Points, in no order, along strands that fork, close into loops and pass close to each other.
In the rows, 128 means zero.
Two points are linked if the straight distance between their rows is under 105. Some points are linked to none.
mebut: [ 90 122 220 112 148 123 118 143 128 147 120 128  89 122 113 143 102 100
  83 160 119 108 156 101 103]
dop: [142 108 163 155 123 179  78 148 101 164 140 135 131  74  88 159 106 133
  89 123  70 125 136 142  98]
vel: [ 98  80 157  81 145  65 109  98 131 100 125  96  88 132 123 107 126 103
 174 143  89 121 137 129  60]
sunoz: [160 163  83 147 104 120 159 146 149 167 108 156 100 127 114 109 172 159
  96 140 172 143 137 104 115]
reti: [131 132  59 161 129 124  94 131 134  78 161 168 116 118 143 136 109 158
 166  91 118 156  45 183 135]
bebov: [150  80 164 156 128 203  63 127 129 121 126 177  95 145 162 187  94 123
 138 152  71 149 124 106 153]
vepav: [147 113  83 154 119 139  60 117 138  72 116 158 114 144 182  95 136 140
 140  90 109 143 105 149 128]
rar: [ 96  98 137  85 111 109 158  85 126 106 106  95 149  88 135 103 145 162
 134  79 165 123 149 127 175]
tuko: [171  93 129 199 121 155  51 110 145 171 163 117 146  75 162 157 137 155
 134 144  69  94 150 107 148]
radut: [138 168 105 126 148 117 110 140 116 144 117  95 133 192 106  83 128 139
 135 128 160 113 109 146  85]
fofon: [ 82 108 100  98 128  86 157 133  86 106 112  78 144 141  74 127 108 129
 172 101 105 108  93 166  79]
bab: [151 107  90 140 122 114 102  97 137 144 131 109 124  76 164 145 121 144
 107  96  99 110  85 178 141]
mize: [136 127 149 154 131 197  57 133 119 126 142 197 100  85 116 165 104 167
 111 115 125 138 112 163 138]
rur: [128 167  82 135 147 120 171 154  86 115 116 105 173 172 103 124  83 121
 151 115  96 121  84 159 126]
nin: [125  94 144 111 163 149  86 115 104 177 131 127 112 114 130 143 104 122
  97 139  95  98 121 134  81]
toge: [176  84 158 186  98 195  53  99 151 123 166 168 141 108 152 199 130 142
 166 130  60 112 140 117 189]
Biv: [144 144 108 132 196 113 112 157 135 129 108 130 122 175 131 123 114 106
 120 127 122 128  79 175  84]
Numuv: [142 141 161 119 135 108 183 133 145 142 119 169 150 205 182 151 107  70
 119 134 136 164 154  83 155]
genu: [ 70 138 133  92 128 126 174 126 104 162 163 133 140 103 122 137 156 130
  89 144 172 142 129 127  86]
kamad: [ 56 113 150  89 136  56 152 154  88  96  87  97 135 129 100 125 124 161
 143 114 142 153 146 126  95]
Tume: [139 143  79 145 132 156  89 115 172  84 178 182  84 105 140 122 141 147
 159  94 161 145  68 170 126]
bufo: [119 165 133 128 134 132 153 147 126 161 113 147 107 133 158 132 138 113
  79 134 160 152 152 109 108]
nam: [149 146 109 133 145 129 126 133 125  71 111 157 110 148 166 122 132 127
 115 100  99 194 145 123 107]
peza: [ 98  99 122 110 132  64  94 111 103 129 145  87  98 128 101 116 117 119
 166 153  81  99 106 135  54]
Fopa: [138 103 128 109 118 113 172 123 105 116 105 100 152 100 170 124 125 106
 110  93  99 168 163 113 152]
Tul: [177  80 151 195 117 189  77 113 123 159 136 147 160 134 130 208 121 130
 164 164  55 113 151  90 184]
pibup: [106 154  97 123 128 107 124 146  94 127 132  80 150 177  80  71 102 130
 173 133 144  95  96 151 101]
sipa: [150 161  64 165 144 134 133 167 149 123 106 141 128 200  94  93 106 144
 162 106 134 149  80 160 107]
sof: [129  89 183 111 113  90 148 111 106 151 144 104 139 140 138 179 106  71
 138 190  69 113 169  61 148]
zos: [135  59 128 155 118 176  55  98 157  76 195 186  95 116 175 137 112 119
 170 127  75 133 103  93 147]
gur: [172 123 207 124 183  96  87 128 148 137 137 114  99 147 151 131  78 112
 102 153 100 104 148 119 104]
Lavav: [128 179 150 107 162  91 141 133 116 146 141 123 116 158  93 113 116 108
 103 139 148 104 138 117  61]
nis: [168 165 113 123 137 109  75 100 192 103 158 142 106  99 171 126 125 160
 158  66 148 144 102 182 162]
Suba: [167  92  99 130 124 153 110 111 131  89  97 121 145 128 183 115 111 112
 152 106 105 153 120 140 202]
bikor: [ 78 131 135 116 136 130 112 137  99 142 176  93 125 136  74 132  99  98
 154 184 101 102  89 157  71]
bis: [137 150  82 158 129 161  96 122 147  93 161 180  90 113 125 122 123 125
 118 111 128 162  94 154 100]
sisin: [134 163 106 136 115  88 167 178 126 115  69 129 135 130 101  98 167 139
 104  96 163 139 153 102 122]
lurok: [ 78 118 180 102 110 124 104 114  88 143 156 127  99 110  88 158 130 114
 104 152  94  94 147 121  61]
gilu: [130 165 141 113 159  77 181 190 124 132  86  92 131 189  93 134 140 148
 139  99 181 125 146 141  88]
bodor: [ 89 160  99 119 129 146 174 108  84 142 166 112 148 150 104 132  94 119
 155 168 124  84  77 143 135]
notab: [126 144 143 138 139 172 125 140 111 166 148 144 125  99 101 149 100 116
  66 130 108 146 138 148  86]
dilim: [ 93 130 194  93 150  25 182 151 144 102 124 104  96 153 108 122 140 146
 160 116 188 122 150 134  81]
Zodal: [108 153 145 153 112 159  72 124 109 144 138 130 116  98 132 165 126 128
  66 152 113  98 103 161 127]
Fikel: [110 143  98 117 115 123 162 126 100 133 100  97 163 138  97 107 149 188
 117  73 169 141 140 146 110]
duka: [124  98 212  77 158  83 128 113 115 130 148 107  96 134 152 151 108  98
 139 158 105 108 172  95  94]
popok: [ 89 136 146 110 124  66 218 176 153 115 112 110 135 199  27 144 136 164
 215 131 169 109 131 125  95]
burum: [141 129 102 149 128 121  70 143 123  91  84 105 133 165 165  96 130 129
 126  86 108 130 117 167 115]
fiz: [145 130 148 150 149 172  77 138 133 132 110 177  83 126 142 137  94 106
  93 137 101 142 132 122 111]
nuna: [147  83 171 161 142 143  41 159 102 175 124 119 124 106 112 151 120 129
 132 145  58  63 144 114  82]
keti: [142 186  84 150 134 163 205 150 125 157 140 128 155 166  90 106 122 128
 160 178 137  98 101 108 155]
zeg: [ 68 127 210  95 142  86 156 143 129 147 136 145 112 131 147 136 125  94
  98 165 148 124 163  74  96]
dupop: [129 163 123 152 130 202 110 124 139 137 151 198 100 100 103 171 126 153
  93 125 161 141 108 161 132]
kiteg: [111 134 151 104 111 147 117  94 125 146 165 109 117  69 132  98 126 131
 104 144 169 123 152 120 147]
nuv: [176 128 126 158 128 145  50  97 153 107 183 156 121  67 174 155 123 160
 130 121  85 146 127 150 151]
mun: [ 94 159  97 100 140 143 173 113  89 157 170 123 142 113  93 143 129 131
 117 154 165 115  98 152 111]
rus: [153 135  73 141 129 131 125 130 138 144 107 126 117 121 111  77 119 119
 112  87 139 129  94 156 111]
rig: [127 163  87 123 116 126 217 149 123 164 147  98 152 170  64 110 152 135
 166 168 152 107 113 112 114]
debo: [147 117  82 153 152 142  71 139 114 162 158 171 141 117 125 124  85 124
 111 132  94 114  75 167  96]
pobed: [178 138 174 118 179 102 166 142 168 101  84 129 108 195 173 124 107 101
 140 118 155 157 156 111 155]
raron: [ 91 107 166 111  96  81 191 190 147 149  91 120 183 142 161 100 189 151
 167 114 177 146 171  42 123]
nebe: [156 138 157 125 192  89  93 146 135 131 135 109 112 153 130 125 103 100
 101 144 101  96 109 152  76]
lor: [ 84 126 137  96 130 136 127 111 133 141 132 109  98 126 106  84 177 129
 129 179 191 110 143 102 103]
Foreb: [150 138 149 133 130 112 144 121 149  69 109 160 104 204 181 146 104  93
 134 128  99 188 145  93 156]
Pino: [115  86 212 129  94 165 115 124  94 157 116 120 121 105 119 182 122 108
 106 133  66  96 167  88 134]
bifum: [170  92 111 148 114 155 112  67 147  81 182 170 108 106 180 193 124 122
 166 124  71 157 119 108 179]
det: [ 80 151 166 127 111 170 129 142  96 156 146 147 128  97  46 143 125 119
  87 139 144  92 116 137 102]
tuk: [147 120 120 112 143 165 135 124 134 144  97 119 115 127 178 105 125 109
 126 144 167 160 146 118 161]
zefe: [135 171  92 165 104 146  94 117 109 136 165 129 124 111 135 165 108 134
  93 136 108 125  85 184 120]
Zefen: [110  97 185  69 119  83 153 107 119 119 146 110 111 130 148 111 111  75
 154 157 111 141 182  75 110]
vakan: [159 149 106 132 124 156  96 113 148 153 150 146  97  68 138 120 112 121
  99 105 152 119 116 163 139]
buf: [156 172  63 167 110 149 201 171 137 124  99 126 167 171  74 129 142 183
 171 132 141 128 101 132 175]
nel: [102 124 136  96 139  71 184 162 146 155 102 110 114 150  99 102 189 143
 133 157 187 128 141  89  90]
daz: [155 157  65 138 134 142 135 126  99 141 160 130 166 143 111 111  84 124
 148 116 112 112  78 177 122]
Kopo: [168 192  81 144 121 144 157 111 176 137 166 151 151 114  89 129 180 157
 111 112 168 125 105 169 141]
reraz: [136 177  95 137 152 115 172 182 127 144 111 115 135 153  91 109 160 128
 112 157 168 147 118 136 107]
bur: [131 118 126 149 117 132 163 173 165 128  57 131 155 166 117 119 162 193
 120  84 162 181 180  99 139]
Git: [163 207 112 125 151 114 122 115 194 137 171 139 135  93 100 131 141 145
 123  98 172 116  96 186 156]
lanu: [149  92 113 192 118 145  21 155 141 170 187 145 150  89 148 144 131 141
 120 142  78 103 112 174 115]
Ves: [121 169 118 118 116 153 127  89 109 162 208 136 158 103  85 138  84 135
 146 138 143  55  77 164 156]
Sur: [143 162  55 170 110 161 157 156 143 103 102 140 156 153  70 147 129 193
 172  85 169 133  93 174 168]
Nuzir: [127 138 124 143 120 171 111 111 147  70 141 176  67 149 175 127 132 118
 147 137 136 187 138  87 145]
bota: [ 98 152  82 124 112 107 169 137 109  98 135  91 167 105  67 100 131 135
 167 115 152  85  75 166 159]
luz: [ 85 153  90 107 113 120 168 124 102 115 145  97 134 172  65  85 126 117
 205 160 152  91  94 133 111]
novi: [121 104 113 127 156 153  88 125  96 182 160 138 137  93  98 136  88 131
 103 143 105  87  83 158  96]
rol: [120 171 120 137 124 168 132 110 127 169 158 167 133 108  91 139 138 150
  68 140 174 125 120 143 121]
ved: [154 140 135 140 116 179 125 104 155 111 155 180 107  89 151 124 119 115
  91 115 125 177 160 116 150]
zezum: [145 144 124 141 162 193  99 151 147 146 118 177  81 136 121 129 125 106
 107 136 151 141 128 139  91]
mig: [153  94 122 111 128 105 129  83 138 134 138  89 135  54 180 154 131 132
 113 103  93 110 118 147 177]
nif: [131 123 179 141 120 188 134 112 149 139 118 191 102 163 150 165  96 101
  93 142 113 176 156  86 150]
visek: [170 144  86 141 152 145 124 164 160 134  84 128  86 168 130  90 160 136
 140 115 159 156 131 133 100]
bas: [164 131 125 117  95 151 162  84 135 106 141 145 160 129 189 161 135  93
 130 106 132 161 150 133 209]
rokek: [ 93 143 106 117 112  97 129 126 111  88 137  72 159  84  96 103 145 143
 132 107 143 111  96 180 141]
Zopal: [137  96 119 172 135 131  41 166 110 180 162 122 151  99 120 142 125 123
 120 160  64  75 111 144  85]
Bak: [ 71 108 111  96 121 127 113  81 118 112 175 138 116 106  74 104 131 118
 164 170 129 122  99 162  72]
Ronu: [164  63 107 177 129 153  41 107 150 111 165 189 117 118 183 152 132 131
 155 131  54 122 120 100 136]
lofa: [ 77 129 117  83 156 101 164 120 104 125 130 101 142 144  88  99 154 135
 137 139 159 132 120 135  74]
ver: [162 129 108 177 123 134  39 125 153 134 201 161 121  72 148 167 114 157
 130 124  93 125  91 185 127]
Siv: [143 148 153 119 167  96 150 169 144 114  66 101 120 190 143 116 141 153
 119  94 164 147 159 130 113]
Bila: [103 120 154  85 123 140 137 108 117 136 132 109 121 120 143  86 143 104
 117 153 160 122 168  89 131]
Kika: [ 62  98 156  98  91  67 181 166 147 120 103 139 143 129 128  96 192 149
 186 116 178 159 172  71  89]
kapip: [145 152  89 140 122 140 134 109 167  74 146 166  84  93 151 140 158 152
 149  66 163 169 107 157 142]
Zun: [190 140 178 123 161 103 131 127 154  96 121 143  97 198 183 154  83  81
 137 144 106 140 155 113 156]
lem: [154  86 171 165 117 203  48 126 123 122 131 188  99  93 143 164  97 151
 140 112  87 142 125 132 156]
dag: [ 56 114 186  83 144  19 163 144 130  91 106 102 105 142 130 139 130 134
 151 124 139 147 136 134  81]
Pebak: [ 62 105 143 105  88 108 158 158 132  93  83  94 141 114 101  93 170 162
 153 102 183 136 182 102 135]
dudu: [104 134 112 121 120 135 113 108 122 169 129 111  96 117 117  95 109 120
  99 147 160 101 100 138 107]
mipit: [ 85 107 124  93 103 100 128  94 112 110 145  90 104  47 146 118 149 121
 134 132 146 108 123 151 130]
vinad: [149 140 124 130 114 133 177 138 157 149 107 160 142 136 167 113 189 139
 105 139 172 158 170  66 157]
Pef: [122 115 180  95 153  84 151 134 139 112  75  85 122 181 148  97 121 122
 142 110 150 124 165 102 131]
gadar: [117 127 174 124 109 186 147 105 146 166 138 166 137 116 140 129 144 119
  76 135 163 134 177  88 157]
sim: [140  81 121 132 144 133  51 131 119 139 122 110 136 120 182 102 124 102
 123 147  92  90 115 134 132]
pega: [152  89 154 140 125 172  75 101 126 166 158 121 136  56 131 139  97 132
  97 128  78 114 141 132 137]
fuv: [170  99 168 139 145  87 125 113 134 142 117  83 128 166 162 172 106  89
 137 179  57  98 149  78 153]
Duz: [ 63  92 151  85  88 118 136  81 121 108 145 127  91  75 141 126 161  94
 135 156 131 119 139 118 123]
difuf: [156 158  92 133 119 134 139 115 151 162 128 137  99  85 125  93 143 147
  99 117 186 126 132 130 146]
luki: [135 140  67 159 130 150 137 167 134 112  68 143 143 159  63 126 118 183
 147  70 156 129 121 152 127]
malum: [164 167 108 140 137 124 105 124 191  92 122 124 133 101 126 106 146 186
 146  64 179 149 111 182 178]
Mil: [135 106 111 120 130 127 115 115 137 101  95  99 142  87 149  72 133 121
 119  97 139 113 118 141 170]
rukit: [ 61 116 187  87 141  51 155 119 120 119 140 115 113 135 142 132 134 118
 116 154 123 147 149 104  68]
Rubet: [136 170 127 118 117 119 155 110 164 125 132 129 140  97 171 132 181 171
 106  99 197 148 149 138 189]
nado: [100 118 188  96  97 158 121 107  93 136 137 126 120 119 140 130 119  88
 115 166 132 105 179  80 150]
siru: [139 191  88 145 149 161 138 161 112 130 142 140 134 137 100 120 136 116
 108 160 152 150 114 155 103]
zusu: [140 113 138 147 126 180  86 105 135  87 139 178  82 167 173 154  96  96
 149 163 102 168 128  92 157]
dip: [111 125 130 123 113 129 166 131 133 127  75  98 155 153 133 102 154 175
 108  71 161 162 171 119 125]
Bami: [117 139 146 122 108 109 118 123  82 140 145 119 126  89 154 135 119 114
  76 144 104 141 164 104 113]
muda: [155 183  75 171 134 175 122 141 155 141 175 166 123 103 100 126 115 124
 135 143 164 136  78 180 146]
Galal: [130 108 214 137 114 196 129 130 107 146 100 176 122 143 136 179  98 111
  95 128  96 143 160 100 164]
Tiv: [ 61 109 148 107  90  92 191 129 136 136 134 129 150 106 151  81 167 128
 148 130 175 164 162  74 117]
belok: [140 148 145 126 135 126 174 150 158 131 101 169 139 186 189 124 154 108
 109 132 156 172 168  74 143]
Lup: [133 136 127 142 158 195  76 146 116 163 126 185 119 151  97 131 106 128
 108 127 137 107 102 160  87]
zol: [115  97 172  73 134  72 170 122 104 107 103  89 130 157 151 105 100  99
 163 131 125 142 171  80 139]
gis: [131  89 145 103 113 107 171  98 107 145 134  98 153 110 162 127  99  93
 115 144  82 158 164  87 155]
vosuk: [ 93 137 107 129 126 117 134 154 122  95  75  80 147 128 102  92 154 131
 112 108 148 120 111 158 132]
Kos: [ 79 146  97 109  99 116 202 108 130 142 174 136 128 118  45 106 165 136
 170 173 170 127 113 120 102]
fav: [130 101 173 122 109 173  86 104 107 147 118 120 120 138 146 131  88  86
 118 174 101  91 143  97 174]
zigu: [ 99 111  90 123 120  92 101  98  85 130 185 104 158 111  94 123 113 136
 163 163  82  71  65 155 106]
fid: [147 125 116 141 143 142  87  96 134  70 142 175  98 140 168 138 131 132
 110 119  64 171 125 119  94]
tig: [ 58 128 139  98 127  58 175 161 115  95  91 114 126 149  58 112 153 155
 177 127 173 142 142 123  84]
tuvuk: [130 140 147 132 130  98 102 140  90 147 138  82 112 111 141 155 117 112
  99 159  80 127 147 123  78]
dotuf: [183 180  61 160 106 143 178 144 166 140 146 130 160 140  77 130 176 180
 149 141 161 120  88 154 173]
Mik: [133 164 133 133 145 127 119 146  94 156 160 111 125 139 110 154  98 111
  88 150  90 134 125 156  68]
noru: [143 158  74 147 144 114 127 153 105  72 102 149 132 134 121 125 128 142
 123  89 113 178 106 158 110]
ginem: [150 140  49 167 134 163 112 144 162 117 125 149 138 170 106  88 149 156
 160  98 162 144  80 176 113]
tikip: [124  99 123  86 155 106 117 110  93 122 120  90 124 101 149 111 136 104
 118 121 102 101 134 121  95]
kav: [137 165  99 130 128 123 134 107 125 125 155 106 146  97 142 136 138 159
 100  97 147 153 113 187 137]
vasu: [102 154 127 133 123 179 133 115  84 170 182 145 157 130  85 147  72 122
 133 158 112  69  80 155 127]
bub: [119 107 150 120 119 131  85  92 119 143 179  99 133  49 124 119 106 137
  97 145 112 111 132 138 126]
Buzed: [ 98 156 111 123 123  91 198 185 111 133  88 106 161 177  45 134 132 171
 148 106 169 126 140 118 105]
gon: [137 111 143 132  97 106 187 193 162 145  62 136 175 162 151 120 188 166
 140 104 161 163 183  57 153]
gog: [101 127 126 130  85  93 176 175 137 129  82 113 152 105 104  98 183 175
 119 105 184 137 167  87 147]
gare: [ 88  92 201 131 108 178  59 117 100 142 127 123 128  83  95 133 127 151
 105 134 115  75 118 141 135]
besit: [ 95 147 121 103 102  92 177 119 143 142 134 117 142  80 141 120 192 165
 107 112 207 129 136 119 155]
menik: [114 104  93  99 152 102 135 117  88 132 104  90 134 115 117 115 126 128
 125  97 118 107  94 162  96]
zegi: [155 149 124 123 107 165 152  96 163 126 137 150 132 114 183 136 161 116
 112 112 174 142 161 125 190]
Bifa: [175 127 125 123 115 173 140 103 136 119 140 165 120 131 166 121 100  84
 127 120 106 184 168 103 156]
lomu: [170  89 136 142 144 146  93  97 123 146 129 127 137 130 176 156 109 109
 120 155  55 129 144  99 142]
Sime: [139 113 109 130 104 125 122 122 113 103  89  90 133  96 175 140 114 167
 127  67 135 152 142 158 177]
tafus: [138 117 129 108 135 106 174 171 153 158  88 125 137 134 129  99 204 141
 111 156 171 137 158  73 122]
Gego: [133 152  87 149 106 122 158 175 147 100  71 134 139 101  96 118 172 163
 112  77 175 142 137 142 157]
Gelo: [139 135 121 138 109 158 157 124 153  71 122 182 101 179 168 138 132  82
 151 139 132 184 147  80 174]
kaga: [129 102 184 126  83 166 141  98  98 162 140 153 143 113 149 196 103 103
  88 142  87 122 169  88 169]
mukol: [146 132 171 106 153 165 134 109 147 140 115 135 123 186 161 117 130  85
 102 137 137 117 171  96 129]
dapi: [167 130 124 127 110 154 119  72 166  68 166 156 126 106 189 161 133 121
 145  96 110 165 134 141 193]
ziri: [102  96 134 118 135 123 141 148 138 100  51  77 134 120 122  86 129 122
 119  98 137 130 140 129 154]
zer: [154 163  88 159 144 114 167 186 145 123  68 131 139 209  55 125 105 162
 165  88 146 123 109 143 115]
lifun: [121 128 139 114 150  59 120 146 120 116  96  72 111 171 102 103 100 130
 146 102 124  89 106 150  78]
Gemi: [145 126 115 130 118 157 110  88 134 117 117 136 119 130 194 137 140 112
  94 114 104 135 131 133 143]
Bavu: [107 143 104 115 149  94 184 160  88 117  91  88 149 171  65 127  83 129
 163  90 120 101  97 154 101]
mokuv: [ 62 133 148  96 132  72 181 135 104 156 132 120 133 129 145 123 132 131
  95 127 149 156 136 107  80]
Kom: [119 128 139 104 103 108 184 138 125 146  96 130 149 143 161  98 154 105
 128 140 176 133 166  57 175]
gata: [127 133 105 105 154 154 148 138 124 135 110 103 140 109 146  99 170 134
 115 128 183 155 147 139 133]
Zikag: [149  95 141 121 144  81 124 122 118 115  74  78 127 155 173 138 122 110
 123 111  67 106 139 112 125]
seru: [125 103 131 126 132  86  90 147 116 107  67  71 127 158 147 102 117 133
 131  86  99 101 124 147 109]
lene: [164 125 138 127 165  97 124 129 128 100  84 125 114 161 181 145 120 109
 109 108  81 154 140 123 117]
puf: [ 55  86 180  90 102  82 176 147 141  96  79 111 136 147 111 107 145 142
 173  90 163 150 187  81 111]
Larev: [162  84 162 184 117 171  73 113 117 185 131 113 138  96 135 174 122 139
 146 154  59  82 165  75 142]
terap: [187  88  97 162 114 133 125  84 144 114 142 142 139 111 173 183 113 109
 154 147  60 154 117 110 203]
nezus: [137 123 192 134 140 149  94 152 112 143 105 146  91 112 133 154  90  95
  79 148  86 118 159 101 120]
gop: [133 104 174  86 127  70 181 116 108 141 140 124 163 180 162 163 100  61
 134 153 101 131 154  74 150]
bazo: [122 112 160 120 132 134  86 122 125 135 106  93 107 142 166 104 111  84
 109 158 110  96 135 111 130]
fal: [178  90 101 130 119 118 138  84 109 121 115 125 162 150 160 167 101  93
 136 156  75 145 123 110 203]
datob: [146 119 149 110 125 145 157 116 120 153 135 140 126 118 159 115  88  78
  95 130 118 158 178  83 141]
narut: [161 105  77 160 160 126  64 134 126 114 140 167 116 100 151 122 115 127
 117 131  74 143  89 152 105]
pudid: [165 120 119 131 134 147  82 111 153  96 132 118 133  84 187 104 130 112
 134 108 130 128 117 163 191]
Vuz: [ 75 130 133 102 139 152 122 109 127 141 162 124 113 127  62  90 150 117
 139 176 169  99 112 129  82]
maf: [175  95 113 188 146 131  52 134 148 113 131 153 102 139 188 161 135 119
 155 149  40 132 131  95 113]
lovi: [100 105 130  87 114  93 168 130 100 109 107  95 132  99 139 105 150 102
 116  91 116 132 156 116 112]
kevip: [158 101 118 121 126 147 147 110 133  99  77 121 148 178 161 111 106  87
 143 119 128 156 134 112 198]
bimu: [110 123 186  91 151  53 180 143 162 123 103 106 106 167 133 102 156 125
 139 128 183 112 161  90 103]
Zim: [ 56 126 115  99  96  78 152 112 105  89 138  97 126  73  95 119 151 144
 150 130 156 135 105 163 127]
lasuv: [ 74 139 183 107 133  98 170 150 155 164 142 144  97 133  89 115 146 104
  99 161 166 123 153  86  70]
Lero: [133 199  74 159 128 161 166 143 110 145 151 121 150 161 105 127 129 132
 141 166 161 134  92 154 146]
Dite: [138  96 102 146 117 160  76  88 156  63 164 176  85 125 187 120 137 125
 157  96 103 142  96 125 144]
Buv: [141 158  73 147 132 133 148 145 145  72 100 168 112 113 123 124 172 155
 132  83 159 167 115 148 140]
kived: [145 157  98 178 113 147  65 131 139 141 207 157 149 106 117 148  94 134
 124 134 100 102  67 203 145]
tuzis: [114 109  83 146 117  98  71 127 105 148 141 100 156 134 137 103 119 142
 120 124 107  84  65 179 117]
Nabel: [167 114 158 143 102 175  95  68 147 114 156 190 112  92 154 171  99 130
 106 121  88 126 137 113 184]
vigu: [ 72 114 174 134 107 175  84 134  90 151 159 132 138  99  48 144 110 141
 120 143 115  74  82 159 118]
Fufu: [128 123 125 120 110 113 174 138 118  98  65 133 155 127 163 111 138 128
 124 107 163 153 156  89 210]
doz: [117 149 138 129 129 107 137 126 123 114 101  87 136 155 143 102 129 125
  81 111 113 158 139 133  99]
pur: [143 143 177 141  98 200 111 107 143 141 141 175 118  92 116 134 119 134
  77 105 135 133 167 118 160]
Vugap: [ 85 131 109 104 110  83 214 153 147 146 152 135 149 155  52 113 197 152
 173 172 163 136 125  97  71]
giz: [133 160 176 136 171 159  97 157 131 157 126 152 106 171  83 146 102 111
  92 135 133  92 123 148  67]
rut: [135 194 117 129 160 131 148 150 107 146 141 141 126 198 105 141  89 103
 131 161 128  86  90 149 101]
misu: [157 121  98 141 132 158 141 128 160  84  74 148 123 150 154  95 152 156
 148  99 160 183 148 108 179]
puna: [175 114 103 175 144 136  64 113 124 133 162 123 150  66 162 152 143 156
 113 141  64 131 136 138 124]
Kuf: [135 101 125 137 150  58  74 133 117 151 135  71 122 136 129 115 114 135
 135 152  68  86 107 130  69]
faset: [136 170  70 142 128 123 153 139 138 126 129 118 150 101  91 110 141 130
 131 115 171  97  69 178 158]
nad: [126 149  82 120  96 137 189 124 140 174 170 107 140 124  59 103 181 143
 143 157 174 105 121 124 107]
natav: [106  73 176  92 136 108  96  85 117 130 139 102  96 117 133 129 122 109
 153 178  80 106 153  95  86]
Puve: [ 68 143 110 106 118  87 171 131 117  98 123 111 117 176  52  98 156 146
 208 159 170 130 117 136  89]
vov: [167 132 114 137 147 188 122 138 161 140 111 155  86 145 153  98 144 110
 125 137 159 162 155 110 125]
Latub: [ 60 130 183 109 117 150 141 130 131 155 141 149 110 102  72 123 154 110
  89 153 159 105 148  95  88]
rak: [165 116  94 147 167 106  79 136  99 126 132 115 152  93 146 131 136 135
 109 147  68 127 109 146 100]
tes: [162 177 133 127 152 131  64  99 208 132 186 151 122  96 135 131 118 142
 121  88 141 122 101 192 152]
fel: [140 117 140  90 117 158 146  94  99 121 142 137 171 131 174 151 139  81
 115 144 133 126 161 108 188]
tolu: [116 133 106 112 130 113  95  86 103 149 195 111 161  93 103 125 105 150
 134 140 123  69  66 179 127]
ketol: [135 176  74 143 119 114 198 183 109 130  99 115 155 157  75 130 147 158
 137 121 167 152 117 141 129]
fasip: [170 106 189 142 172 119  54 151 126 157 135 110 111 137 144 162 103 118
 121 156  65  83 156 114  87]
loget: [152  99 181 141 108 197 103 126 103 142 109 169 119 163 139 208  85  98
 131 160  80 144 143 108 180]
lupa: [128 141  65 165 120 126 111 132 123 104 110 135 136 129 125 139 107 174
 138  78 138 146  66 202 150]
tafev: [ 90 134 124 122 129 104 181 185 133 121  85  95 152 189   6 142 119 170
 194 123 162  78 138 113 108]
buka: [152  73 123 131 124 118 112  85 123 149 144  80 143  58 169 143 133 125
 136 151  71 104 144 102 158]
dobi: [169 137 147 136 173 112 163 177 182  98  71 139 101 190 150 118 151 130
 139 105 156 179 166 108 123]
Finop: [130 157  94 138 140 151 108 135 140 151 167 131 137  90 112 108 110 121
 119 135 162  97  73 182 144]
ratal: [124  98 131 102  99 123 160 100 121  97  93  92 168 110 147 110 111 127
 138  92 145 137 151 116 220]
liv: [116 119  72 155 112 106  96 148 115 122 114 101 175 119 114 120 104 157
 141  82 118  93  59 202 155]
Lunuv: [114  74 161 116 107 136 136  91 111 154 157  87 120  75 152 154 111  99
 119 159  82 124 159  97 137]
mezo: [152 115 151 118 120 107 162 115 113 145 125 155 140 182 180 188  89  77
 111 150  88 161 153  86 158]
lufut: [ 85 137 100 115  92  87 185 143 125 128 115 110 140  96  85 110 191 165
 137 120 196 116 123 124 134]

How many points has the smallest loop of links through each point below? Write - if it is on no loop.
nado: -
Bavu: -
mun: -
Mil: -

A tip is a point with one link. Name the tips that can be reached along the links from each point below, in the order of the rows.
vosuk: sunoz, Duz, muda, kevip
rak: nin, toge, Biv, Zodal
tuvuk: Bak, sim, Bami
ved: bab, daz, gadar
